Each row is a point on a landscape with many peaks, with its height.
From any point a climber takes the steepest step (rise divided by distance) to one of its 2 nearest points. It stops when none of these is higher. Distance is the straight distance between rows; heights are no part of it.
bomo height 4.87: [ -9   7   2   4   3   3  11  10   8  -5   9   1   4   9  -9  -5   5 -25
   3  16   8   4  10  -4   5  19   6  -5   8  11 -11  -8  -9  14   3  -3
  10  24  12  -1   1   7  -2]
gib height 5.30: [ -5  -2 -10  -5  -7  15   7  14   6   1  -5   5   5  -1   0  -5  -1  -2
  -8  -9   5   9   6  -9 -12  -3   9  -6   5   3  -2   2  -2   4  -8  -1
  -8  -3   2   0   9   4 -11]
rul height 3.07: [  0 -20  18  12   2  -8  19  -4 -10  -5 -22  -9  -1  10  -9  -4   2   4
  -5  -9 -12  18  23  -2  11   2   7   6   5   4 -10  -2  12   3 -16   9
  -3  12   3  -6  -2  -1 -15]
Dov height 0.59: [ 22 -21   2 -23  -3  -7  -8 -23  -3 -11   1  -2 -14  -2  -4 -19   2   7
  -8  -8  -5  -8 -22  15  -6   0 -10  27 -14  -9   2   2  11  -3  -7 -14
  -1 -14   3 -17 -13  -4   6]
Pofu height 2.43: [  6 -20   5  -7   1 -13  -6 -25   6   9   3  -1 -18   1   7   5   3  13
  -8  10 -11 -16 -11  11  12 -11 -16  10  -9   0   6 -13  12  -5  13  -1
 -10 -11   0  -6  -7  -4   6]
Rapo height 5.46: [ -7  20  -6  11   7   4  -8  25   2  -3   8   3   9  -8  -7   3  -2 -26
   9   3  12   8   3   1  -6   4   8 -17   3   0 -16  -7  -9  12  11   5
  21  13   3   5   9   5   5]
ruvup height 3.23: [  5 -18  10  -3  -9 -10  11 -22   1   1  -2  -6 -10   7 -11 -13   3  25
  -6  -6  -5  -4   2  -3  10   5  -7  19  -8   5   5   9   2 -10 -18  -1
  -5   2   0 -11 -10   6  -6]
fonu height 6.73: [ -1  -5 -11   1  18  10   1  22  -9 -13  -5  13   2  -4   6  11 -17 -20
   3  10  11   2   9  11 -17  -1 -11  -9  24  -1 -12 -20   0  15  -3  -4
   5   6   3   2  -1   1  -8]
Folu height 2.47: [  3   4  -2   9  20 -10 -17   1  -2   6  17  12  -4  -5   9  31  -8  -9
  10  27  18 -24   2  11  -2   0 -15  -7  17   2  -1 -20   3   4   9  -2
   7   9  -1  14 -15   0  16]
gek height 2.62: [  8  -7  11  -3   1 -19 -10 -24  -3   9  -1  -3 -10   3   2   0   2  19
   0   1 -12  -2 -20  12  16 -17  -8   8 -19  -7  13  -2  12 -11  17   5
  -8 -10  -3  -3  -4  -4   6]
Bufis height 4.07: [-13  24   8 -12 -22   6   0  -9  19  14  18   2  -9  -7   6 -10   8  11
  11   9   2  -6  -9 -20  12   6   4   6  -8  13  11  19  -7 -15  15  -6
  -5  -4  -3  12   6  19  18]
Mok height 4.20: [-10  18   5 -11 -19   5   0  -7  15  11  19   3  -6  -2  -2 -10   8   0
   5  10   7  -6  -1 -15  10  14   5   2  -4  14   4  14  -9  -6   3  -5
   0   3   0   2   2  21  11]
Garo height 4.02: [ -1  24  12   3  -5 -20 -16 -10  -8   8   9   4  -1   3 -13 -23   3  -2
  20  -1   7   5 -18   2  18   3   8   0 -24  -4   8  17  -8 -10   9  15
  13   2  -2   1  -6  15  25]
tidu height 4.75: [  1  15  -6   1  -6  -6 -11  10  -2   3   0   0   9  -4  -8 -11   5  -4
   0 -14   2  12  -8   0  -1  -7  11 -13 -14  -9   2   4  -1   0   9  11
   7  -5  -3   3   2   5   1]
pebo height 5.29: [-15   8  -8  -2   0   9  12  14   8  -7  15   9  -6   7  -4  -9  -4 -29
   9  21  15  -3   9  -9  -3  25   6  -6  20  15 -15 -11 -14  20   4 -18
  12  20  18  -6   0   7  -4]
kene height 3.20: [-19   5  -1   6 -19  25  31  -1   9  -2  -6  -5   2  14  11   7   6   1
  -9   7  -7  -5  12 -19   2  12   6   0  13  18  11  16  -3   0 -14  -7
 -15   9  -3   7  17  -5 -11]
Vov height 0.50: [ 20 -10  -8 -25  -6   1 -10 -15   3 -10   5   3 -15  -1  -5 -21   2  -4
  -9  -4   4 -13 -17  11 -11   7  -7  25  -9   0  -1   5   4   1  -7 -15
  -1 -13   8 -12 -13   6  12]
kenif height 2.82: [ 11 -14  16  -9 -14 -15 -11 -24   1   7   5  -4 -12   1   2  -6   5  30
   2  -9 -12  -2 -23   6  10 -11  -3  19 -22  -8  20  10   9 -18   7  -3
 -11 -15  -7  -6  -6  -8   3]
suteg height 4.17: [ -3 -12  -1 -10  -1   6  20  19  -4  -9 -20  -3   7   9  -3 -15  -2  -4
  -5 -15   1  20  15  -1  -5   8  21   3   8   6 -10   4  -1   6 -20   4
  -4  11   4  -6   6   7 -17]
nor height 4.79: [ -5  -4   5  12   4  17  18  19  -4 -13 -22  -6  11   7   6   9   2 -15
  -4  -3  -6  14  15  -1   0   6  16  -8  13   7 -10   0 -10   9  -8  11
  -5  12  -1   2  15  -7 -15]
dil height 5.67: [  0   5 -19 -17 -11  14 -20  15   7  -6  16  19 -16 -10   0 -11 -17 -17
   9  -2  19  -3   0   2 -19   5  -1   3  13   0 -16  -2  -6  19  -3 -27
   4  -8  13  -7 -12  16   9]
kir height 5.17: [  0  14 -13  -1   4  -1 -27  13  -1   0  16  14 -12 -10  -2   0 -12 -20
  11   3  15  -3  -5  10  -9  -4  -8  -7   2  -6 -12 -16   1  16  11  -7
  15  -7   6   0  -6   9  13]
Rerof height 6.05: [ -8   1 -18 -19 -10  17   4  12   7  -4  10  18 -11  -2   0 -13 -16 -17
   3   0  20  -3   5  -8 -19  12   6   1  17   8  -8  -4  -9  19  -8 -26
   0  -1  12  -8  -3  14  -3]
pini height 6.35: [ -5 -12 -10  -2  14  11  11  26 -12 -14 -15  10   1   4   9   4 -17 -19
  -1   4   8   7  11  11 -14   2  -1  -6  24   1 -14 -18  -1  21  -8  -2
   2   5   6  -5   0  -1 -15]
teko height 4.83: [ -8   7   1  22   3  13   7  14   2  -6   4   7   8   6   8  29  -4 -19
   2  18   8 -10  13  -7  -9  13   5 -14  27   7   5   2 -16   4  -3 -10
  -3  16  -1  15   4  -9   0]
Baguk height 3.16: [ -4  -8  -8 -15   0   8  12 -11   3  -1   5  15 -16  10  -2  -7 -11 -16
  -5  17   9 -19   6   3   5  20  -3   9  13  17  -3 -17   1  16  -1 -19
  -1   6  10 -12 -10  10  -5]
mari height 5.89: [ -5  25  -2   8   9 -11 -12  19  -1  -3  13  -2   7  -3 -17 -12   1 -28
  11   0  11  14   4   9   3   6  14 -16  -6   0 -14  -9  -5  13  10  10
  30  18  10   1   1  10   8]
peto height 4.93: [ -7  -3  -3   0  -9   7   9  -7   8   9   3  -3  -1   1   6   4   7  11
 -10   2  -7  -4   2  -7   2  -7  -2  -2  -2   7   6   2   6  -5  -1   2
 -14  -5  -5   0   6  -3  -5]
Ref height 4.63: [-12   8  -1  -7 -17  10  14  -1  13   4  11   2  -1   2  -2  -9   8   0
   0   6   5  -4   5 -15   5  12   8   1   4  13   5   9  -5   1  -8  -5
  -3   8   1   0   5  15  -3]
pabom height 4.92: [  5  10  -9   3  13  -9 -23   8  -7  -2   7   7  -4  -6  -8   1 -11 -21
   5   6  16  -3  -7  18  -3  -6 -10  -9  -2 -10 -11 -24   6  19  13   3
  20  -2   7   0  -8   8  11]
Sape height 4.98: [  4   3  -4  19  14   5  -4  14 -14  -2 -19 -12  20  -5   2  17   1  -6
  -8 -17  -6  16   5   5   0 -15  10 -16  -2  -9  -9  -4  -1  -3   6  23
   6  -5  -8   4  11 -10  -7]
Mino height 5.50: [ -3  18   6   3   7 -15  -8  12   4  -5  17  -3   8   5 -23 -23   4 -25
  12   0  10  14   4   5  14  19  15  -9 -11   5 -13   1 -10   7   0   6
  26  22  15  -2  -7  14   6]
vorez height 0.96: [  5   7  -4 -13 -28   9  -2   2  11  -1   7  -4   2  -7   0 -19   9  22
  -1 -24  -5   6 -14 -14 -13  -4   7  10 -14  -6  14  21  -5 -16  -7  -2
 -11 -11  -9  -1   8  -2  -4]
guv height 3.57: [  2  -9  -6 -24  -6  10  25  -4   3 -10  -4   3  -3  13  -8 -29  -4  -3
   0  -4   7  -8   7  -4  -9  25   5  17   8  11  -4   4  -6   7 -27 -14
   0  12   9 -16  -6  14  -9]
Mel height 5.96: [ -4 -19 -16 -10   6  10  12  22 -11  -8 -19   8  -5   4  10  -5 -16  -6
  -9 -10   4   8   9   7 -16  -5   4  -2  20   2  -7 -14   2  16 -14  -3
  -6  -3   8 -11   0  -4 -18]
Semel height 6.33: [  3   3 -16   2  12  18  -7  26 -12 -10   2  13   8  -9  12  16 -16 -17
   8   7   8   4  10   5 -24  -1 -11 -18  24  -6 -16 -14   1   8  -1  -4
   6   1   1   8  -1   0  -6]
fikor height 3.27: [  0   9  16  -3  -5 -18  -6 -22   2  11   6   2  -6   5  -4  -3   5  11
   7  11  -1  -5 -14   1  28   0  -9   6 -21   8   7   8   0 -14  19  10
   0  -1  -3   3  -6  13  16]
vigez height 6.15: [  7   5 -10   4   1   0 -16   5  -2   6   4   3   5 -11   8   6  -2   8
   3  -7  -8   2 -14   1  -8 -20  -1 -14 -11 -18  12  -5   3  -4  19  11
  -2 -23  -6   3   5 -16   1]
Tok height 2.26: [ -4  11  12  16   4 -12  -1  -8   1  16  -8 -14  16  -1   7  22  13  17
   2   3 -16  -3  -6  -4  11 -15  -6 -10 -15  -2  12  13   2 -24  16  16
  -9  -5 -12  10  10 -16  10]
kemo height 5.65: [ -3 -12 -17 -16  -3  13  10  17   1  -3 -11  10  -5   3   3 -10 -11  -5
  -8  -7  10   4   7  -1 -17   1   8   4  14   4  -4  -7  -2  12 -13 -11
  -8  -3   8 -10   2   3 -15]
Gada height 5.32: [ -6  11   0  -5 -12   6  -9  -7  10  12  11   2   1 -11  17   3   3  18
   7  -2  -9  -2 -18 -13  -1 -14   1   0 -15  -5  21   8   0 -14  22   2
 -12 -23 -10   9  10  -8   6]
nive height 1.92: [-10  13   8   5  -2   2   7  -9  14  15  10  -3   2  -2  10  20  12   3
   4  24   2 -19   2 -13   7   4  -5  -1   3  12  12  12  -6 -11  11  -1
  -6   5  -9  12   9   3  15]
retaz height 5.98: [ -3   4  20  18   4 -15  12  -3  -6  -2  -1 -10  13  11 -18   8  13   1
   1   8  -9  10  12  -2  25   3  -1  -6  -9   2  -7   3   2  -2   0  17
  11  17  -6   1  -2   6  -1]
vafab height 2.60: [  0   8  -2  11  18  -4 -13   7  -1  -2  18  13   0  -5   3  26  -5 -17
  11  28  21 -17   6   8  -6   8 -10 -10  20   2  -7 -20  -4   9   7  -8
  12  16   0  11 -10   2  13]
zib height 4.22: [ 17  -5   4  -6  21 -25 -11 -18 -15 -14  -4  -5  -5   7 -21 -23  -2  -8
  -4  -7   7   4  -7  20   7  11  -7  13 -16 -18 -10  -1   9   8 -11  -1
  16  -6   8 -13 -18  10  12]
sunin height 5.00: [ -5   6   9   9 -10  -1  12   5   1   0  -5  -8  11   8 -14  -4  11  11
  -2  -9  -6  18   7 -11  16  -3   7  -5 -10   3   1  18  -2  -8  -9  14
   0   9  -7   2   5  10  -9]
lak height 3.67: [  5  14  12   1  -1 -25 -12 -20  -8   5   4   3  -5   6 -15 -17   3   7
  13   0   6   3 -19   6  22   0  -1   7 -25  -4   6  12  -3 -11  10  10
   7  -2   0  -1 -12  13  20]
sakef height 4.54: [ 14   7   3  -4  15 -20  -8 -12 -15 -16  -3  -4   4   2 -26 -30   1  -8
   7 -12   8   8  -9  18   3  11  -1  10 -21 -16  -9  11   0   5 -12   5
  22  -2   5 -11 -13  12  12]
lati height 3.98: [ -1 -12  -4 -16  -7   8  20  14   0  -8 -18  -4   6   8  -6 -25  -1   4
  -4 -21   1  12  10  -4 -16   9  12  10   6   1  -8  10  -5   2 -26  -1
  -4   8   4  -9   5   9 -15]
puba height 5.66: [-16   5 -16 -10  -7  18  10  15   6  -7  14  17  -9   1   0  -9 -13 -22
  10  14  19  -2   9  -7 -13  20   7  -5  25  11 -14  -8 -11  21  -2 -27
   7  10  13  -6  -1  12  -5]
sud height 1.23: [ -1  -6 -13 -11 -13  23  -7  -1  13   4  18   6  -7 -17  25  11  -5  24
   1  -1 -13  -7  -7 -12 -16 -14  -7   1   1   0  20   2   2  -3   5  -9
 -14 -29  -7   0   9 -17  -7]
gedu height 4.99: [-10   4  -7  -7 -13  16  12  11   9   1   2   4   2   3  -3  -9   2  -7
  -5  -2   8   4   8 -15  -5   8  14  -3   8  10   0   7  -6   7  -9  -6
  -4   7   3   0   9  10  -8]
Domag height 4.72: [  3  10  -8  16  17  11 -10  29 -13 -10  -6  -1  21 -10   6  25  -7 -19
   2  -6   8  11   8   4 -13  -5   3 -21  13  -5 -10  -5  -9   1   4  15
  14   5  -5  13   7  -7  -5]
mufal height 2.28: [  6 -16   1  -2  10  -9 -12 -18   3  12   3  -1 -10  -9  16  21   4  19
  -2  10 -15 -17 -13  11   6 -21 -17   5  -9  -4  14 -13  13  -9  16   4
  -8 -14  -6   2   1 -21   3]
panav height 2.79: [ -3  -1  -7   4  15   3   3  -1  -2  -4   9  14  -6   4   2  19  -7 -20
   4  28  16 -23   6   6  -5  15 -12  -2  25   9  -8 -23  -3  13   2 -14
   7  15   2   3  -8  -1   2]
neb height 3.45: [ 10 -21   5  -5  -9  -8  15 -15  -3  -7 -12  -9  -8   1 -14 -22   0  22
  -5 -17  -9   6   6  -2  -3   3  -7  21  -4  -4  -3  10   1  -7 -25  -2
  -2   1   1 -15  -6   3 -11]
Dube height 5.80: [  5  11 -16  12   9  18 -17  22 -11  -1  12  11  13 -11  18  27 -13 -11
  11   7  10  -2  12  -4 -22   5  -7 -23  28  -7  -5  -1  -3  -1  -3  -7
   6   0  -2  21  -5  -1   2]
mita height 1.34: [ -2  -5 -18  -1  -5  23  -3  -2   6   4  15   0  -3 -16  26  23  -5  16
   2  10  -9 -15   0 -14 -20  -6 -12  -4  17   3  17   6  -1  -4   3  -9
 -15 -22  -9   8   6 -16  -3]
Nez height 3.24: [  1 -25  12   4  -2  -9  17  -9 -11  -4 -20  -9  -5   7 -10 -14  -2  14
  -6 -16  -9  14  18  -3   4   5   1  15   4  -1  -6   1  11  -2 -23   4
  -3   7   5 -11  -7   0 -15]
gami height 5.42: [ -3   4  12   6  -4 -13   7  -6  -1   2   2  -5   7   9 -16  -5   8   9
   0   1  -3   8   6  -4  20   3   0  -1 -10   2  -1  11   1  -5  -6  11
   6  11  -3  -2  -4  13  -3]
guk height 5.35: [  5   6  -1  15   8  -2  -6   5 -14   2 -16 -13  17  -2  -3   5   7   4
  -6 -18 -11  19  -3   3   2 -21  11 -20 -13 -14   0   2   4  -8  12  21
   4  -8  -9   0   6 -10  -9]
pogi height 2.27: [  4   2   6   4  22 -15 -14 -11   3  13   8   6  -3  -2   8  28  -1  -1
   4  27  12 -31  -6  10   7  -1 -16   0   5   5   3 -16   3  -4  21   4
   1   6  -5  12 -10  -2  25]
nota height 5.19: [  3  14  11   1  11 -18  -2   1   0  -9  13  -3  10   5 -25 -25   3 -15
  14  -7   8  12   4   7  14  17   9   0 -14  -2 -12   8 -11   1 -10   7
  25  18  13  -5 -10  16   3]
bez height 5.83: [ 14 -25  -2  -6   8 -15  -9 -10  -6   2  -8  -4 -10  -1   0  -6  -5   7
 -14 -11  -6   3  -6  14   0 -14  -5   7  -4 -17  -2 -19  18   6  -5  -3
  -5 -10   7  -9  -7  -7  -6]
Kopu height 3.76: [  3 -15  -6 -20  -8   7  23  -2   3  -8 -14  -2  -3  10  -5 -30   0   5
  -4 -12   0   0   6  -2 -13  14   3  18   5   6  -5   7  -3   1 -31  -9
  -5   6   6 -15  -1   9 -12]
tirun height 2.14: [-13  15  11   0  -7   2   5 -15  14  16   8  -7   2  -1  11  17  14  14
   4  19  -4 -15  -5 -15  13  -2 -10   1  -7  13  13  14  -3 -17  13   3
 -15  -2 -10  12  12   0  14]
pugos height 0.84: [ 12   1   1  -6 -17  -6  -5  -7  -1  -2  -4  -6   4  -2 -10 -19  10  23
   2 -25  -8  12 -15  -2  -5  -9   6   8 -19 -14  14  18  -2 -14  -5   2
  -4  -7  -7  -6   2  -4  -4]
zelo height 2.45: [-10  19  13   9  -1 -10   0 -11   5  15  -1  -9  13  -1   5  18  13  15
   8   9  -7  -6  -9  -8  14  -8  -6  -6 -15   4  11  14  -1 -23  19  15
  -8   0 -11  13  11  -6  15]
Zop height 5.26: [ -3   9  -2  19   8  10  -3  21  -3  -6  10   8  12  -3  12  31  -9 -16
   6  14  13  -4  13  -4 -14   9   1 -17  28   0   1  -1 -13   3  -2  -7
   4  14  -1  20   0  -5   3]
nobi height 5.69: [  0 -27  -8  -5  10   3  12  10 -10  -4 -22   3 -10   2  10  -3 -13  -2
 -13  -6  -2   3   9   8  -7  -7  -3   1  17  -2  -8 -22  11  16 -12  -4
  -8  -3  10 -11  -3 -10 -17]
fida height 3.35: [ -2  -8  -4 -16   1   4  16  -4   4  -5   0   9  -6  15  -7 -16  -7 -12
  -3   7  10  -8   9  -1   4  21   6  10  10  14  -5 -10  -1  13 -15 -14
   0  13  13 -14  -9  11  -9]
zus height 3.02: [  7 -17  12  -3 -14 -16   3 -27   3   6   4  -8 -13   1  -6  -8   6  35
  -3  -8 -11  -3  -9  -2  12  -5 -11  19 -16   2  13  11   5 -17  -5  -1
  -8  -6  -2  -9  -9  -1  -3]
Liror height 4.62: [-11  15   4   6 -15  11  10  10   8   4  -2  -9  13   1  -3  -1  12   8
  -4 -11  -5  13   5 -17   7   0  10  -8  -8   4   7  20  -3 -11  -5  12
  -4   3  -8   6  13   6  -6]
vire height 4.86: [-11  16   5  -8 -10   8 -11 -13  16  17  15   2  -7 -12  16   1   2  17
  14   8  -7 -11 -19 -15   5 -11  -3   7 -14   5  14  14  -3 -16  32  -4
 -12 -19  -8  18  10   0  21]
luku height 4.42: [ -1  -7   1   2   7   5  10  22  -8  -9 -21  -7  11   5   1  -3  -2 -10
  -8 -15  -4  23  13   0   1   1  18  -5   6   0 -17  -1   0  10  -7  12
   0   8   0  -2   7   3 -18]
visi height 5.56: [  7 -19 -11  -6   6   1  -2   1  -3   1  -8   2  -7  -1   3  -3  -7   3
 -14 -10  -3   3   0   6  -6 -16  -4   0   4  -6  -2 -16  10   7  -6  -2
  -6  -9   6  -7  -1  -8 -10]
votan height 4.44: [ -5  25   3   3  -8 -11 -13   2   0   9   7   3   4  -1  -8 -14   8  -2
   9  -7   3  10 -13  -2   8  -1  12 -10 -19  -4   4  12  -3  -7  12  13
   7  -1  -4   5   0  12  13]
subab height 2.90: [ -3 -16  23  19   7 -13  13  -5 -17  -5 -21 -13   3   9 -10   7   5   2
  -8  -3 -15  18  26   0  17  -2   1   3   0   1 -12  -5  13   0  -7  16
   2  10  -2  -3   0  -5 -11]
bufa height 5.88: [ -5  -1  24  23   1   1  21   2  -4 -13 -19 -14  13  18  -2  16  14  -9
  -3   9 -15   7  21  -5  18  11   9  -5   9   9  -7   8 -10   3  -9  10
  -6  25  -6   7   9 -11  -5]
Gobub height 4.41: [ -9   6   8  22   0  14  12  12   3  -6  -6  -1  10  13  11  31  -1 -17
  -3  12   2 -10  16 -10  -2  16   8  -9  27  10  11   6 -18   3  -8  -8
  -9  17  -2  16   9 -16  -3]
vevet height 1.45: [ -3  -3 -13   4   3  13  -4  -2   6   8   9   5  -2 -10  20  24  -2  12
  -1  14  -4 -17   0  -8 -12  -9 -12  -3  12   5  15   2  -1  -8   7  -4
 -14 -15 -10  10   4 -15   3]
piv height 2.09: [  3  -4  12  17  13 -16  -2 -12  -2  14 -10 -14   9  -1   9  30   9  14
  -5   6 -13 -10   1   3   9 -17  -9  -4  -8  -4  10   2   9 -21   9  16
  -9  -2  -9   7   3 -24   6]
sep height 0.76: [ 15 -12   2  -9 -14  -9  -7 -12  -2  -3  -4  -8  -3  -5  -7 -16   5  21
  -2 -27 -12   9 -15   6  -9 -12   1  13 -19 -19  12   8   7 -10 -10  -3
  -5 -12  -3 -10   1 -11  -6]
med height 2.15: [  5  -8   7  10  14 -15  -6 -14   0  14  -4  -7   2  -4  11  25   6  15
  -4   8 -12 -16  -4   7   6 -17 -15  -1  -6  -3   6  -8  10 -12  12   9
  -8  -4 -10   4   0 -21   8]
kogi height 0.43: [ 20 -11 -12 -27  -7   8 -17  -5   4 -12   8  10 -18  -7   0 -18  -4  -9
  -5  -3   7 -15 -21   9 -19   1  -3  27  -6  -4   0   2   2   7   1 -21
   1 -21   8 -10 -13   2  14]
pada height 1.14: [ -2  -2 -13 -11 -18  22  -1   4  14   4  13   2  -3 -10  14  -1  -2  19
  -4 -10  -5  -2  -5 -16 -15 -11   4   1   0   1  14   5   0  -3  -1  -9
 -16 -23  -2   1   8  -9 -10]
nuni height 1.04: [ -5   7  -7 -12 -25  15   0   3  17   5  11  -2   1  -7   7 -11   7  19
  -3 -18  -3   3  -7 -19 -14  -6  11   3  -7  -1  15  17  -5 -11  -3  -5
 -15 -15  -4   3  10   2  -4]
daz height 4.37: [ 17  -7  -3 -14  20 -19 -18 -13 -10 -10  -4  -4  -7   5 -14 -19  -6 -11
  -8  -5  11  -1 -12  23   2   6  -5  12 -13 -16  -8 -10  13  12  -5  -4
  13  -7  11 -11 -20   6  13]
Busas height 1.64: [ -7   7  -2   6   7   6  -4  -3   8  12  13   4  -4  -8  17  30  -2   7
   5  22   6 -24   2 -10  -6   0  -8  -4  10   7  12   5  -5  -7  11  -4
  -9  -5  -9  16   4  -4  14]
niro height 4.88: [  7  13   3  -2  12 -17  -2  -1  -7 -15   1  -3  10   1 -27 -33   2 -12
  13 -14   6  13  -1  12   3  14   4   4 -17  -9 -12  15 -10   3 -15   7
  26   8   7  -7 -11  17   4]
Veki height 6.10: [ 13 -26   8  -1   2 -20  -6 -19  -7   3 -12  -8 -11  -3  -5  -6   0  14
 -15 -15 -14   8  -3   9   1 -13  -5  11 -11 -19   1 -11  23  -3  -7  -2
  -5  -8   5 -12  -9 -11  -8]
vub height 5.06: [  0   2 -10  -3  -4   8  -3  14   4   4  -4   2   9  -4  -1  -8   2   1
 -10 -19   0  11   0  -5  -9  -9  11  -9  -3  -5  -1   3   0  -1  -2   5
  -4  -7   0   2   6   0 -10]
gimi height 5.43: [  1   9 -16  -9  -4   9 -24  12   3  -1  19  19 -17 -10   3  -6 -15 -15
  11   6  15  -5  -3   5 -12   2  -6  -2  10  -2 -16  -9  -2  18   7 -19
   8  -9   9  -1 -10  15  11]
Labo height 6.66: [ -5   5  25  21   3  -5  16   1  -4  -6  -7 -14  16  13 -10  18  17  -5
  -2  12 -11   8  15  -5  23   6   1  -4   0   6  -5   7  -6  -1  -2  14
   6  22  -8   4   6  -4   0]
poto height 2.94: [ -5  20  22   4   1 -19  -5 -20   2  15   4  -2   0   3  -5   3   8   9
  16  18   1  -8 -13   0  29   0 -11   0 -21   8   4   6  -1 -17  24  14
   4   7  -7   9   0   9  23]
sofi height 3.79: [-17   5  -2  15 -12  20  25   7   7  -8 -13  -3   4  12  15  21  -3 -10
  -6   7  -7 -14  16 -15  -7  18   6   0  24  14  12  10 -13   3 -13 -12
 -11   8  -4  13  18 -17 -10]
rega height 2.96: [ -8  -5  -8  -5  10   7  14  -3   0  -7   5  15 -13  11   1   6 -12 -22
   0  26  10 -24   5   7   0  18 -10   4  24  14  -8 -28   0  18   1 -19
   2   9   7  -5  -8   0  -6]
nimad height 5.20: [ -1  -5  13  18   9   7  17  13  -6 -13 -23  -7  12  12   5  20   6 -17
  -4   5  -8   5  17   3   4   8  12  -7  15   6  -9  -3 -10   8  -8   6
  -4  19  -4   6   9 -14  -9]
ludo height 4.50: [-13  23   9  -9 -16   7  -9 -12  17  19  16   1  -9  -8  11  -5   3  13
  15  11  -2 -10 -15 -16  15  -2  -1   7 -13  11  11  17  -6 -17  30  -7
  -9 -11  -4  19   9   8  27]
tuf height 6.04: [  5 -11   7  11  -5 -13   0  -6  -9   4 -14 -15   6  -3  -8  -5   6  23
  -8 -25 -17  20   3  -1   4 -16   9  -2 -14 -12   5   8   8 -13  -3  11
  -3  -6  -4  -6  -1 -11 -14]
digap height 5.74: [ -1  13  -6   5  -1   1 -11  -1   3  11   4  -1   7 -11  12  10   3  14
   7  -2 -11  -1 -14  -4  -3 -18  -1 -10 -11  -8  16   4  -1 -12  21  12
  -7 -20 -11  10  11 -15   6]
luki height 2.32: [  7 -19   4  -3  10 -10  -2 -27   1  10  -1  -2 -16   3   6  10   2   7
 -12  17  -7 -20  -3  15  15  -9 -17   9   0   2   1 -20  15  -1   8  -2
  -7  -4   1  -9 -10  -3   4]
Tebo height 0.67: [ 19 -20   4 -16 -10  -7  -4 -20  -3  -9  -2  -7 -10  -4  -7 -18   3  16
  -3 -17 -12   3 -22  11  -7  -3  -8  24 -18 -14   6   6   8  -5 -13 -11
  -1 -13  -3 -16  -5  -8  -2]
vadap height 5.31: [  1 -16 -10   0   1   7   5  -3   3   5  -5   1  -5  -2   7   5  -1   6
 -13   1  -7  -4   0   3  -3 -12  -8  -1   5   0   0 -12   9   4  -3   0
 -11  -6   0  -3   3  -8  -8]
muso height 4.74: [  4   4  -9  14  16   7  -6  21 -10  -3 -15  -4  18  -6   3  16  -4 -10
  -3  -9   1   8   6   6  -6 -12   5 -17   6  -8  -9  -9  -4   3   6  18
  10  -2  -7   6   8  -7  -8]
mogur height 5.09: [ -6  18 -12  10   6  15 -12  32  -3  -6   6   6  15 -15   2  11  -6 -20
  10  -4  10  13   4  -2 -17   1   6 -23  12  -6 -16  -3 -11   7   7   3
  18   5  -2   9   9   3  -2]
vod height 6.56: [  5 -25   8   8  -2 -10   5 -14  -9   5 -17 -12  -2  -5   2   0   2  17
 -14 -20 -18  16   7   2   2 -18  -2   6  -7 -11  -1  -7  21  -7  -7   5
  -8  -2   0  -8  -3 -16 -18]
lagaf height 4.64: [ 10  -2  -8  -7  20 -15 -22   0  -7  -6   1   3  -8   2  -9 -11 -13 -19
  -9   0  15  -3  -9  23   3  -3  -5  -1  -8 -13 -10 -24  12  21   3  -3
  14  -8  11  -8 -15   8   8]
gopa height 5.70: [  3  -4   4  13  -2  -8  -2  -4 -11   4 -14 -13  10  -3  -1   4   8  14
  -9 -20 -17  18  -2   1   4 -20   6 -12 -14 -13   5   4   9 -13   8  16
  -3 -10  -9  -2   5 -12 -11]

For each start below, name the point where the climber stops.
Tebo | zelo
Gobub | fonu
mita | zelo
niro | mari
gek | neb
Bufis | vigez
sunin | Labo
votan | gib
Baguk | Labo
pabom | Rerof
luku | Labo
Domag | mari
pogi | Labo
Mok | gib
poto | gib

Call two points neighbours if one is among the 2 nearest of the other. Go from one point of each pair to the other, from neighbour to neighbour, staying as high as possible. Name the lowest point that can't be avoided.
vigez and Labo | Bufis
fonu and Rerof | Domag
mari and Labo | Liror
vod and fonu | visi
mari and Rerof | bomo
